Each row is a point on a landscape with many valleys, with its height.
From any point a ball rolls to the lowest of the 2 points nearest to it. It stops when none of these is lower. Distance is the straight distance between rows; heights are no part of it.
(971) (h 669): [124 140 116  99 111 125 147 136 108 132 106  86 107 138 160  74 108 128
  55 131 147 108 169  95 100 192 156 139  68 181 128 135 141 118 138 141
 141 171 153  89 100  90 157 190 125 146  72  75 127  78 171 120 115 126
  89  59 153 106 139 105 128 175 139 106 169 155]
(904) (h 584): [137 149 139  95 141  79 171 166  85 170 157 104 104 129 126 100 107 136
  58 141 133 132 154 140  96 158 151 134  84 139  95 186  91 107 102  94
 117 172  85 147  99  49 146 166 112 131 103  80 161 164 138 124 113 146
 136  98 150 141  93 118 159 144 202 149 170 139]
(558) (h 781): [175 128 114  90 102 142 112  58  98 115 133  86 118 116 148 108 104 160
 138 117 122 136 122 156 154 166 150 167 124  89 198 107 138 100 113 152
 106 112 201 136 120 226 158 138 152 108 124 159 147  88 153 150 144 100
 122 118  90 123 142  89  95 156  95  84  70 142]
(279) (h 614): [132 111 144 162 145 128 117 108 187 119 137 182 183 156  71 188 105 122
 138 133 112 122 142 140 106  82  94 128 172 180 129 145 151 134 148 124
 153  78 151 136 153 112 125 100 128 146 133 128  89 150  93 155 155 132
 125 195  87 109 116 102 125  90 113 132 118 131]
(326) (h 521): [125  91 183 118 118  90 111 152 149 115 115 154 201  90  85 115 110  73
 171 197 124 117 134 124 129 129  68 147 189 150 141 158 123 109 181 181
 191  73 157 117 129 133 114  99 157 164 134  82 173 146  63 121 114 150
 151 159 123  74 150 131 123 141 116  87 119 111]
(248) (h 681): [ 96 127 120  93 169 131 143 157 156 123 136 176 187 202 100 170 106 121
 130 139 131 123 159 124  80  96 128 140 153 159  80 122 156 111 124 103
 161 117 107 105 128  43  92 113 117 160 172 114 105 155 109 159 184 135
 128 204 156 116 110  80 127  66 124 177 191 136]
(488) (h 629): [142 115  79  41 132 139 166 129 103 159 144 123 127 193 125 153 129 156
 134 119 144 175 139 159 137  96 139 129 115 105 103 111 132  98 101  96
 104 153 102 116  75 109  95 108  90  96 175 162 151 149 154 167 166 140
 144 168 152 187 102  87 123 123 103 148 136 128]
(534) (h 294): [ 80 140 121 180 115 161 123 152 140 125  95 119  92 103 170  77 149 107
 108 111 136  94 154  73 136 161 123 110 107 149 115  99 130 177 121 142
 122 151 107 106 157 103 130 151 131 128  89 101 116  83 122  87  98 120
  86  64 149 103 156 170 125 134 127 126 145 145]
(22) (h 507): [102 137 126 110 128 173 140 125  97 125  94 119 115 136 178  82 178 165
 169 103 124  94 133 107 131 110 151 150 141 118 126  53 143 178 100 104
  95 187  84 109 167  96  70 137  93 114 178 143 121 135 153 110 124 140
 130 102 192 127 156 133 119  75  70 195 128 121]
(688) (h 443): [ 86 118 136 188 158 104 138 205 147  96 149 118 120 102 109 157 146  84
 125 120 115 130  89 175 137 129 131  69  93 142  83 158 109 114 165 131
 137 149  86 172 109 114 135 136 139 115  92 132 129 156 126 125  94 171
 165 160 148 161  65 205 154 166 213 126 167 109]
(760) (h 254): [156 147 192  63 124 131 137 133 146 120 132 160 177 148 112 141 108 145
 125 154 135 120 152  73  95 102 108 169 166 127 151 162 110 115  76 151
 146  88 107 117 166  93 130 113 118 163 153 104 168 112 124 160 172  97
  97 115 142 114 196  83 123  93 156 149 140 136]
(986) (h 633): [118 142 126  71 129 106 164 164  81 134 128  71  96 118 155  69 115 123
  75 133 136 101 142 137 110 184 163 131  64 158 108 150 125 106 135 133
 119 186 122 123  99  83 141 185 114 121 101  94 151 122 178 118 118 154
 131  81 181 127 111 124 146 171 173 134 170 133]
(508) (h 368): [111 138 167 144 139 131 134 138 191 118 124 193 175 162  92 155 109 123
 111 150 142 122 162  59  79  78  91 131 159 163 118 156 127 136  99 137
 171  87 108 107 176  65 128 108 123 179 129  63 123 113  91 133 158 102
  81 140 108 104 169 102 127  80 157 143 170 144]
(271) (h 523): [120 130  80 132 120 144 131 129  87 124 135  78  69 105 164  93 141 132
 119 115 139 125 101 157 156 156 158 100  88 117 130 103 131 114 155 116
 110 159 131 147 111 158 125 142 128 106 128 153 117 110 170 118 112 122
 137 108 131 144 100 140 132 155 134 117 130 117]
(115) (h 790): [145 139  92 218 103 131  96  90 159 124  89 142  88  89 164 141 155 133
 161 114 152 135  73  85 144 123 110 105 130 132 147 120 123 166 152 127
 139 136 139 126 125 198 166 108 148 111  96 145 125  80 126  98  87  90
  80  74  81 162 183 140 117 147 130  61  89 113]
(465) (h 440): [ 84 118 137 165 140 143 143 166 200 128 145 176 140 180 107 151 111 103
  67 126 135 133 190  72  96  99 102 108 124 150  91 160 126 136  87 139
 157  89  96 126 137  63 142 124 129 173  80  71 115 111 104 124 129 115
  95 134 109 122 118 140 124 114 169 144 181 160]
(450) (h 426): [180 138 155 112 116  70 147 152 115 134 149 104 132  90  90 148 112 135
 126 142 128 124  96 159 124 149 115 126 107 136 139 192  75 103 145 138
 129 154 135 149  85 143 165 152 121 101 125 117 187 166 141 152 117 164
 150 109 140 157 132 136 161 177 186  93 127  96]
(562) (h 597): [ 57  90 144 105 164 106 123 205 133 104 131 130 173 145 115 120 114  45
 140 177 103 131 148 160 122 137 113 107 138 118  61 136 143 112 155 147
 168 119 110 142 115  72  73 105 146 170 123 110 141 177  84 109 119 164
 188 206 175  95  80 178 115 134 143 168 175 138]
(333) (h 488): [125  90 155 122 140  98 120 157 126 105 153 116 193 126  86 147  83  88
 138 135  76  80 133 193 106 172 132 135 137 165 120 133 131 128 163 153
 160 100 196 141 116 130 124 159 134 148 129 152 110 182 101 170 139 183
 176 187 153  73  66 139 133 145 136 127 152 139]
(900) (h 471): [140 162 106 202 114 153  70  53 148 125 106 145  92 104 166 122 163 172
 118  89 128 151 123 106 148 131 131 122 129  77 151 115 135 176  79 116
  76  93 155 153 175 182 142  97 152 128 110 154  98  99 117 113 132  42
  89  94  59 135 166 134 106 108 116 126  60 160]
(254) (h 651): [131 131 106 121 142 121 155 117 171 129 133 172 174 210  94 199 103 132
 103 121 137 148 165 133  87  78 130 132 156 177 123 138 158 103 135 104
 165  87 145 116 121  87 113 107 119 156 155 117  87 126 133 170 188 103
 105 201  88 125 114  50 125  93 141 145 162 140]
(297) (h 425): [177 123 145 157 132  92 122 125 132 119 154 118 156 119  77 165  88 126
 114 106  84  76 123 168 110 174 149 149 123 177 149 156 111 129 155 129
 138 121 184 148 124 139 168 187 125 124 120 147 103 175 123 181 130 162
 151 149 122  93  93 123 157 144 142 109 128 126]
(85) (h 904): [137 154 154 134 133 128 136 163 111 123 158 134  99 114 144 141 147 133
 112 137 156 146 100 116 125  75 129 100 131 112 104 165  95 120 119  88
 113 129  63 170 158  93 132  94 104 143 128 127 152 128 150 108 121 103
 130 111 122 164 149 157 143 131 205 155 131 104]
(572) (h 274): [112 139 106 165  99 154 103  45 125 154  88 146 149 149 169  99 153 179
 157 117 143 144 166  64 117 113 114 154 181  89 144  73 162 188 110 114
 102 130 149  70 154 155 104 113 124 152 149 105  93  94 117  91 132  79
  81  91  98  83 174  79 104  57  44 144  81 152]
(240) (h 271): [ 84 122 105 136 129 127 110 106  94 141  92 126 144 133 161  36 127 112
 124 140 128  87 172  87 110 170 147 163 150 162 133  66 186 142 170 115
 132 151 159  73 145  95  93 153 135 163 149  94  79 112 118  91 113 129
 104 105 154  51 134  83 129  95  48 142 138 151]
(513) (h 869): [ 89 130 171 123 139 128 130 184 113 132 137 132 108 109 146 103 153 107
 129 154 118 122 127 113 131 106 135 112 130 102  87 132  95 139 102 120
 113 144  60 146 161  72 104 115 121 137 136 108 151 141 114  92 106 132
 153 110 173 128 129 202 136 107 159 186 152 120]
(42) (h 167): [197 147 122  75 131 152 144  97  90 107 148 120 113 107 136 132 139 190
 161 104 144 162  70 177 161  98 128 140 122  77 161 132 101  97 103 132
  79 121 126 168 141 205 141 118 114  86 155 200 179 122 187 150 133  97
 128 115 104 194 159 107 116 174 152 107  78 114]
(734) (h 758): [175 152 119 194 111  88 101  85 141 148 104 153 105  91 139 150 155 141
 158 128 139 131  69 113 146 119 118 130 165 136 159 153 133 142 191 102
 139 145 139 119 120 188 169 125 142 117 136 145 128 129 119 108  85 113
 117  95  75 130 175 128 138 135 102  82  99  75]
(561) (h 702): [145 125 113 104  96 118 127  98 117 132 132  86 104 139 143 107  83 127
  77 143 136 125 159 117 118 177 141 142  87 151 163 134 136 103 142 156
 146 120 193 112  98 153 173 163 134 138  82  86 130  82 148 136 128 121
 111  94 104 102 129 100 115 169 131  81 124 153]
(858) (h 356): [107 131 145 124 125  67 118 127  75 167  97 142 154 119 164  55 136  99
 163 162 119  92 121 103 119 152 145 180 172 131 131  69 154 144 173 100
 135 183 112  71 141  74  92 140 130 149 170  97 126 160  99  78 103 171
 147 126 165  61 143 122 140  90  50 148 136 118]
(109) (h 742): [164 118  90  48  97 127 167 113 110 131 132  81 114 162 156 133 105 136
 115 136 168 174 117 138 122 111 130 113  91 147 143 128 132  85 142 132
 135 130 145 117  76 156 140 118 107 116 116 142 176  72 198 145 145 107
  96 116 118 185 157  66 102 192 156  65 124 135]
(934) (h 654): [117 112 122 169 118 150 133 140 208  97 101 172 162 151  89 195 120 120
 159 113 136 118 120  94 120  87  84 107 142 187 138 125 133 137 142 142
 161 105 128 111 130 132 132  93 125 106 122 132 126 118 122 160 143 138
  99 161 108 151 159 127 119 119 129  99 128 127]
(302) (h 818): [158 106 140  74 122 150 108  70  64 131 134 108 169 115 135  93 119 129
 154 133 126 116 148 137 145 159 153 196 167  94 187  86 155 104 120 135
 127 118 176 111 138 190 118 139 148 135 152 156 110 115 127 140 145 136
 146 142 117  75 119  82 107 114  63 130  73 142]
(49) (h 351): [109 114  95 166 150 134 151 182 154 117 130 123 105 122 118 163 150 102
 147 103 133 136  79 153 131 111 120  67  80 152  83 124 109 129 141 127
 118 172  82 139  94 116 123 111 112  77 116 163 128 159 147 134 103 179
 134 143 166 201  90 181 144 158 179 116 151 108]
(599) (h 438): [107 114  71 183 102 110 119 115 120 165 134 111  72 132 169 104 137  83
  72 139 152 159 134 109 146 148 132 106 109 126 117 122 148 118 178 101
 146 135 142 113  97 134 148 125 129 151  87  79 104  85 117  68  72 111
 111 102  97 118 105 135 134 156 121  98 136 125]
(417) (h 565): [143 113  87  98 101 144 131  50 130 196 156 124  99 170 139 120 113 162
  81 132 126 195 212 105 134 125 131 134 105  85 158 132 136 126  63 131
  98 113 154 112  87 144 142 134 126 147 119  98 111  93 110 133 136  88
  93 106  93 134  90  75 101 108  91 143  94 163]
(592) (h 649): [ 81 101  70 149 121 159 105 132 120  89 102  83  90 102 150  93 129  81
 159 122 133 110  90 179 185 154 149 103 120 111 132  55 166 111 176 160
 164  92 170 126 125 202 106 104 184 109 120 162  92  85 131 107 128 128
 163 166 102 121  87 160 118 152  90  73 123 134]
(352) (h 506): [138 122  95 141 106 114 103  71 107 197 167 115  64 112 146  91 127 127
  60 147 126 190 188 114 147 149 131 124 109  81 142 149 124 127 109 129
 105 122 143 135 102 142 156 145 138 148  93  66 117  99  99  81  93 105
 115  78  83 113  90 128 125 139  99 130  95 143]
(160) (h 508): [162 131  97 177 131 121 133  99 133 149 165 128  98 157 113 166 114 155
  76 103 116 147 147 152 123 133 151 118 112 139 139 154 121 120 115  94
 105 110 150 158 123 141 167 146 117 127 112 142  74 146 134 155 129 105
 118 134  76 140  85 109 144 127 145 134 118 141]
(593) (h 819): [173 124 131 138 116 106 126  92 153 176 164 149 100 118  95 168 135 133
 132 141 124 194 116 141 153 110  94 128 132  92 147 189  97 109 113 144
 104 103 121 151  96 176 164 104 132 102 123 129 156 154  82 128 114 131
 129 122  93 163 110 139 135 138 119 108  94 101]
(348) (h 563): [ 81 128 114  83 139 150 148 164 114 127  98 103 108 149 170  71 157 130
 135 101 120  93 150 115 133 145 158 126  94 153 105  85 161 149 113 117
 100 187  86 109 127  71  87 153 107 112 157 140 126 137 155 123 132 145
 126 109 206 129 128 127 127 107 105 188 158 130]
(52) (h 439): [131 144 126  97 121 157 135 112  65 125 107 115 128 118 185  87 175 167
 173 125 152 119  86 119 143  93 144 155 167  93 136  74 144 145 144  81
 110 168 101 110 164 127  86 108  96 125 183 160 145 129 169 107 122 114
 151 111 141 133 187 133 118  98  86 163 112  93]
(313) (h 748): [112 114 178 123 154 132  89 147 134  94 162 133 140  81 100 138 114  90
 145 158 104 140 100 193 159 113 123 112 154  80 124 140 122 102 147 167
 143  47 132 192 157 170 116  96 183 143 117 149 126 138 102 124 146 124
 200 187 102 116  82 198 125 140 152 132 103 132]
(657) (h 431): [129 136 144 171 119  95 101 105  91 164 110 153 130  94 150  80 153 110
 172 165 133 123 100 107 144 124 125 162 202 100 135  92 140 139 190 103
 134 139 115  98 149 132 108 106 145 147 160 117 121 145  93  67  91 141
 146 120 112  75 154 153 139  99  53 129 110  95]
(796) (h 415): [106 153 150 155 130 145 137 157 112 140 112 107  87  67 147  64 144 131
 103 102  90  84 161 115 138 184 156 130  90 133 131 118  94 185  84 157
  92 172 105 139 162  98 130 206 142 105  92  97 115 124 114 102  92 148
 115  55 169  97 115 182 147 116 136 161 137 147]
(719) (h 529): [107 121 152 181 145 123 128 179 164  83 144 143 136 112 107 162 118  96
 103 112 136 107 113 135 121 113 123  88 114 169 122 156 114 118 159 128
 158 112 115 168 136 113 154 123 130 141  82 121 125 115 143 137 121 131
 133 149 113 135 121 162 145 162 217 107 148 118]
(600) (h 693): [138 126 102 182 117 155 138 138 178  78  82 135 137 141 113 191 127 143
 172  84 147  92  77 122 129 106 113  96 126 199 145 102 135 150 160 119
 144 140 142 120 119 159 136 107 115  81 134 195 110 117 172 160 140 136
  96 144 120 179 161 113 132 148 133  75 125 113]
(895) (h 503): [102 155 131 133 141 158 161 150 119 141 112 116  90 126 138  81 146 168
  94  86 102  95 179 111 112 149 160 124  87 156 107 127 116 182  66 116
  79 182  86 125 152  63 124 191 110 106 119 112 107 139 133 128 110 144
 101  64 180 131 107 135 143  90 146 191 156 147]
(836) (h 546): [ 71  85 151  79 150 137 118 192 124  72 127 117 203 128  91 116  91  67
 163 169  91 107 144 186 123 150 116 127 148 131  87 113 150 113 151 182
 168  90 164 134 130 123  77 117 161 155 137 148 117 170  92 149 148 177
 185 210 168  79  69 158 119 136 133 145 156 155]
(960) (h 698): [158 150 163 160 141 101 135 120 137 175 150 171 119 122  89 176 165 168
 161 136 106 152  96 143 116  95 111 130 133  89 102 164  76 156  90  93
  91 160  67 147 139 104 138 111  98  93 149 129 138 204  87 133 115 159
 160 121 140 172 118 174 153  88 137 170 118  95]
(522) (h 833): [100 121 163  61 128 159 127 167 104 107 141 110 131 122 136 104 113 110
 137 156 130 120 146 132 148 124 132 127 132  92 119 124 111 114  99 154
 122 111 101 150 139 121 106 117 126 137 145 137 162 126 141 132 153 128
 157 130 167 120 127 170 126 126 152 163 133 136]
(687) (h 675): [ 80 134  95 100 151 145 143 134 166 135 114 169 159 203 127 132 120 123
 122 130 148 115 177  71  84 107 123 145 133 155  88 104 174 130 114 121
 156 131 112  60 126  47  92 131 120 166 169  91  92 110 114 127 170 110
  83 154 164 111 135  63 114  57  90 164 197 149]
(937) (h 704): [134  97 107   4  97 135 153 128 121 115 129  96 147 171 116 137  72 116
 119 149 141 159 154 150 132 131 131 144 102 124 147 128 136  67 115 181
 145  98 166 108  66 166 130 129 128 114 130 137 178  84 156 169 183 135
 130 147 139 158 118  76 110 168 127  85 132 159]
(301) (h 607): [155 137 108 177 135 159  87  67 126  75 103 140 126 114 134 144 130 166
 177  89 125 110  75 172 166 136 153 145 165 113 170 100 159 126 149 116
 116  80 177 164 170 224 132  92 179 101 144 216  89 114 141 145 145  75
 127 150  61 148 144 119 113 129  96 100  67 133]
(830) (h 559): [153 157 148 138 124 150 157 131 165 137 110 145 122 146 102 145 114 172
 105 101 128 108 152  66  90 126 109 128 103 154 134 145  89 174  53 141
 113 139 118 104 141 107 159 160 104 107 102 122 128 125 141 161 139 125
  72  72 125 138 168 127 137 113 156 124 147 150]
(864) (h 662): [ 99  82  73  39 100 177 146 108 137 135 130  93 117 165 119 122  87 134
 122 120 125 158 193 147 160 144 128 127  78  92 149  88 135 103  78 184
 122 113 166 100  60 180 116 139 130  97 121 137 138  90 133 160 171 144
 132 137 153 162  75  95 104 147  74  98 113 181]
(947) (h 619): [145  90  84  34 108 158 152  61  98 186 148 107 124 168 132 122 105 173
 120 127 131 183 195 127 124 131 137 161  88  92 155 107 139 102  74 151
 105 149 148  91  42 158 118 145 111 105 138 124 143 106 142 165 148 139
 121 114 144 169  79  61 103 128  61 128 100 160]
(443) (h 560): [105 105  94 152 137 136 120 129 137 134 160 132 109 161 126 146 116 107
  97 123 122 144 143 145 140 117 141 104 130 132 109 116 155 116 148  96
 127 105 132 146 125 116 122 115 123 143 126 136  88 136 119 121 125 122
 140 164 100 124  74 131 139 114 121 148 135 139]
(51) (h 502): [140 129 168 144 122  84 118 118 125 132  98 162 181 101 117  89 133 109
 179 183 150 122 104  94 125  97  88 165 215 153 149 135 145 112 202 126
 174 105 132  91 157 121 116  84 136 158 164  83 154 133  85  94 116 131
 129 137 102  74 192  92 132 109  93  91 119  89]
(914) (h 703): [123 121 130 133 137 124  97 145  97  98 155  91 108  74 123 115 123  91
 151 137 106 106  82 212 177 156 153 114 126  85 141 100 127 104 155 174
 142  78 160 174 136 200 122 141 184 121 120 165 104 119 128 129 142 134
 196 165 110 104  63 186 131 153 135 113 124 122]
(661) (h 849): [132 105 157 108 138 143 117 112 108 134 134 137 179 136 107 118 109 119
 157 140 108  86 150 114 122 154 135 174 161 132 145  98 144 142 117 136
 125 124 146 116 150 124 116 149 124 135 159 149  96 154 103 150 145 155
 139 144 155  75 112 115 130  83  86 157 116 145]
(523) (h 789): [128 102 138 161 123 113 100 124 177 121 143 150 121 102  94 182 126  96
 144 139 123 160  96 174 176 106 103  95 138 112 148 170 117 105 149 166
 154  64 133 170 112 194 157  93 164 121 103 136 150 119  84 128 116 130
 155 158  81 152 102 169 124 159 146  81 100 107]
(800) (h 333): [161 151 115 104 128 181 131  95  69 112 122 111  91  94 186  93 179 194
 162  97 149 136  82 142 151  96 133 129 128  73 138  87 107 141 101 106
  86 153 112 159 161 172 104 122 104 108 155 181 154 110 188 119 113  83
 131  85 124 174 180 135 113 136 119 144  83 110]
(777) (h 656): [ 62 102 135 111 156 153 121 206 137  60 125 126 158 128 117 134 125  56
 148 164 143 134 114 153 145  90 116  82 145 135  81 121 147  82 169 141
 165 102 100 148 134 107  87  57 153 145 130 134 144 126 127 109 136 147
 167 203 137 135 115 177 118 148 172 139 149 124]
(215) (h 86): [190 164 213  80 129  86 117 116 108 136 153 137 158 110 123 140 123 136
 104 153 131 136 123 104 109 116 126 173 176 105 161 202 106  94  98 115
 118  89 114 151 168 100 137 111 116 172 146 112 173 144 118 125 156  85
 129 118 121  97 182  92 139 114 167 148 109 112]
(265) (h 349): [193 149 185 156 138  71 107 115 142 135 161 151 159  97  84 168 106 136
  87 120  93  92 125 136 101 155 130 152 153 174 161 199 109 136 147 106
 136 109 169 149 158 107 178 170 127 159 114 120 112 165 108 147 125 123
 134 138  92  77 135  96 152 133 159 123 116 107]
(608) (h 315): [178 125 117  79 116 125 161 146 100 107 146 101 124 111 107 148 113 150
 160 124 137 131  74 190 149 120 125 122 103 118 141 140 101  93 133 139
 111 145 135 155  89 182 142 129 112  76 157 182 175 146 183 163 139 152
 145 131 136 191 127 125 140 182 155  88 117  97]
(480) (h 545): [154 160  93 213 133 136  59  56 127 101 127 127  81  93 154 127 131 163
 124  83 104 117  96 158 165 173 162 132 120  91 167 119 141 140 110 126
 104  83 195 177 168 213 162 123 185 122 101 172  80  98 124 135 134  49
 114 121  57 120 127 128 106 141 118  92  58 152]
(378) (h 154): [ 91 137 101 182 102 153 100  93 113 143  87 122 112 116 179  70 157 142
 128 118 132 114 170  75 127 142 131 134 152 121 132  68 151 190 126 119
 108 153 132  95 156 125 107 144 129 143 133  97  95  89 122  83 109  98
  91  69 128  85 164 126 125  93  62 146 108 140]
(471) (h 788): [108 114 165  89 139 166 123 161 120 109 150 122 145 117  94 155 131 134
 171 144 100 156 125 176 147 107 116 109 127  64  95 125  87 120  86 169
  92 118  98 169 133 148  98 107 141  98 141 170 156 171 121 163 149 170
 178 159 170 164  89 209 128 125 149 166 118 139]
(359) (h 448): [104 107 152 133 106  92 125 177 139 139 112 137 145 110 127 119 121  63
 142 175 147 120 122  92 137 141  86 124 147 140 120 139 116 124 175 156
 173 130 119 104 103 114 130 111 129 139 121  71 171 127  93 100  96 160
 139 122 146 107 153 165 132 150 129  90 153 103]
(792) (h 504): [120 131 127 180 125 139 150 144 188 159 117 158 116 159  96 146 110 131
  78 107 126 126 173  71 105 141 102 117 100 168 116 156 108 175  78 138
 138 131 116 102 125  91 168 167 115 122  66  79 110 124  96 132 103 145
  86  87 122 133 118 144 145 117 145 121 171 159]
(179) (h 727): [174 148 102 165 111  99 145 115 142 131  97 139 132 146 134 177 146 154
 155 108 160 127  70 114 118 100 122 115 140 179 144 131 140 139 188  75
 150 166 132 105 104 148 152 120 101 108 150 153 122 127 160 138 114 124
 105 130  97 159 177  86 128 134 126  87 130  79]
(941) (h 603): [ 68  93  67 126 143 155 122 144 131  89 131  93 110 153 141 114 119  71
 107 122 139 134 133 164 165 139 149  94 113 137 112  87 175  87 172 121
 155  92 158 135 119 145 104  97 143 141 114 144  83  98 129 109 136 120
 144 187 111 117  72 127 123 150 115 111 144 148]
(894) (h 515): [136 128 175 117 135  63 141 178  97 145 158 113 142 111 109 131 107 102
 106 149 104 116 132 158 114 168 126 133 119 133 104 185  94 124 136 120
 141 144 119 154 104  86 140 166 121 140 113  96 162 179 108 133 118 163
 173 133 151 104  91 155 146 148 183 141 154 124]
(962) (h 355): [ 95 113 108 161 122  88 132 175 114 151 133 112  91  99 157 107 144  45
  97 159 149 148 106 126 154 149 117  99 102 117 105 139 124 113 182 128
 158 158 100 126  80 114 135 115 128 135  88  72 146 110 104  58  72 154
 146 120 141 132  99 178 139 182 154  99 164 104]
(357) (h 655): [152 131 114 196 132 141 111 111 135  80 108 125 130 122 109 165 119 149
 169  91 116  70  75 156 132 142 149 130 147 171 156  98 147 135 171 109
 140 118 163 152 142 184 137 133 140  89 145 197  80 150 153 163 135 127
 131 149  98 135 131 129 145 128 102 105 111 113]
(291) (h 650): [102 144  79  72 136 141 175 147 165 143  95 139 142 207 144 131 139 141
 112 102 164 111 161  66  73 130 129 142  92 174  96 107 166 139 106 131
 147 165 111  37  90  49  96 160 110 137 154 115 118 104 155 151 168 119
  65 129 195 144 162  57 111  97  94 146 208 143]
(409) (h 583): [137 117  55  73 127 144 165 122  74 147 138  79  83 153 167 103 143 168
 125 105 148 162 115 169 142 123 148 110  80 119 114  92 142 100 137  87
  91 185 123 132  84 133 100 124  94  95 156 170 130 129 195 134 131 129
 134 127 142 189 113  84 119 158 108 131 122 117]
(43) (h 221): [ 78 124  93 132 168 122 171 202 174 131 114 129 124 180 125 154 168 105
 130  94 124 130 120 133 111 116 130  86  70 173  54 133 135 140 116 108
 110 197  61 110 101  39 109 118  98  86 118 139 138 180 125 126 119 186
 118 160 209 185 106 158 140 133 155 169 181 130]
(71) (h 616): [188 169 174 170 123 118 117 111 151 131 114 157 124  83 100 157 142 165
 134 108 104 109 103  79 113 143 109 150 131 131 158 159  88 171  94 124
 101 141 125 127 166 135 165 154 112 106 118 135 130 153 118 135 115 133
 105  76 113 117 193 142 151 115 134 124 110 107]
(875) (h 657): [191 159 211 169 143  97 116 118 155 136 129 174 146  81  71 194 154 175
 156 114  90 119  78 120 112 120 100 139 138 113 138 188  73 153  89 120
  93 140 107 147 155 133 148 133 110  99 141 148 145 193  97 154 119 155
 147 115 135 142 163 160 160 104 146 147 108  86]
(774) (h 606): [ 59 102 186 154 152 138 117 197 178  51 139 150 182 111  88 156 109  76
 132 145 118 120 125 155 115  87 103  75 145 146  94 152 120 106 159 162
 175  82 108 181 155 105 118  90 161 156  94 114 142 129 133 138 136 145
 163 200 124 129 117 191 116 152 204 127 142 135]
(412) (h 380): [150 160 113 161 113 154  97  41 109 157 125 140 108 121 164 126 189 196
 128 102 131 173 147  95 132 100 127 140 147  50 154 107 128 183  63  95
  68 138 125 124 168 157 119 120 104 143 143 124 104 110 120  96 121  60
 101  75  95 119 161 107 117  77  79 175  65 135]
(310) (h 613): [104 140  89  61 139 158 175 158 123 141 105 100  99 172 176  88 157 146
  97 107 165 123 158  95  97 117 141 109  76 157  83 110 151 141  90 115
 111 178  78  87 106  48 104 150  93 133 140 129 139  98 184 122 130 113
  79  94 200 165 158  84 114 136 137 152 178 136]
(94) (h 744): [152 131  87 132  90 118 113  79 121 113 117  68  76 104 151 107  97 131
 132 124 134 132  99 157 160 174 153 125  81 110 169 116 114 113 143 174
 135 121 200 127  97 225 181 146 165  99  89 124 141  69 154 134 123 118
 127 100  98 134 131 118 104 193 115  36  99 135]
(149) (h 255): [199 152 206 131 149  80  96 100 141 163 177 149 143  96  96 152 115 126
  62 134  97 147 150 114 109 147 120 155 150 111 154 220 104 127  82 124
 106  84 135 151 157 104 170 150 132 174 102 107 128 160  83 123 121 109
 126 121  94  72 129 102 138 126 156 139 103 128]
(499) (h 505): [152 161 151 102 116 121 134  74  68 157 101 141 159 140 176 102 169 187
 172 134 154 130 110  87 107  87 131 185 196  81 145  92 149 151 137  77
 116 168 109  66 172 126 103 117  96 142 184 117 147 126 147  94 141 107
 115 100 132  98 205  82 112  62  71 160 110  99]
(391) (h 743): [127 132 184 144 154 143 105 134 147 123 153 168 138 119  90 186 153 138
 163 147 108 169  97 151 127  69 119 108 156  81 101 153  92 128 108 122
 110 100  71 175 165 128 113  76 132 119 145 153 139 172 109 136 129 141
 174 164 136 171 118 207 131  96 138 187 101 114]

For each start below, name the point where the ball stops.
(558) | (42)
(960) | (215)
(523) | (215)
(357) | (378)
(937) | (962)
(687) | (52)
(777) | (215)

Call two points neighbours if one is among the 2 nearest of the other. Go from one point of each pair to the other, from neighbour to neighbour, staying as low as possible. Name the highest point that can't be avoided.
(962) and (42) | (326)
(279) and (43) | (248)
(378) and (42) | (499)
(378) and (43) | (348)
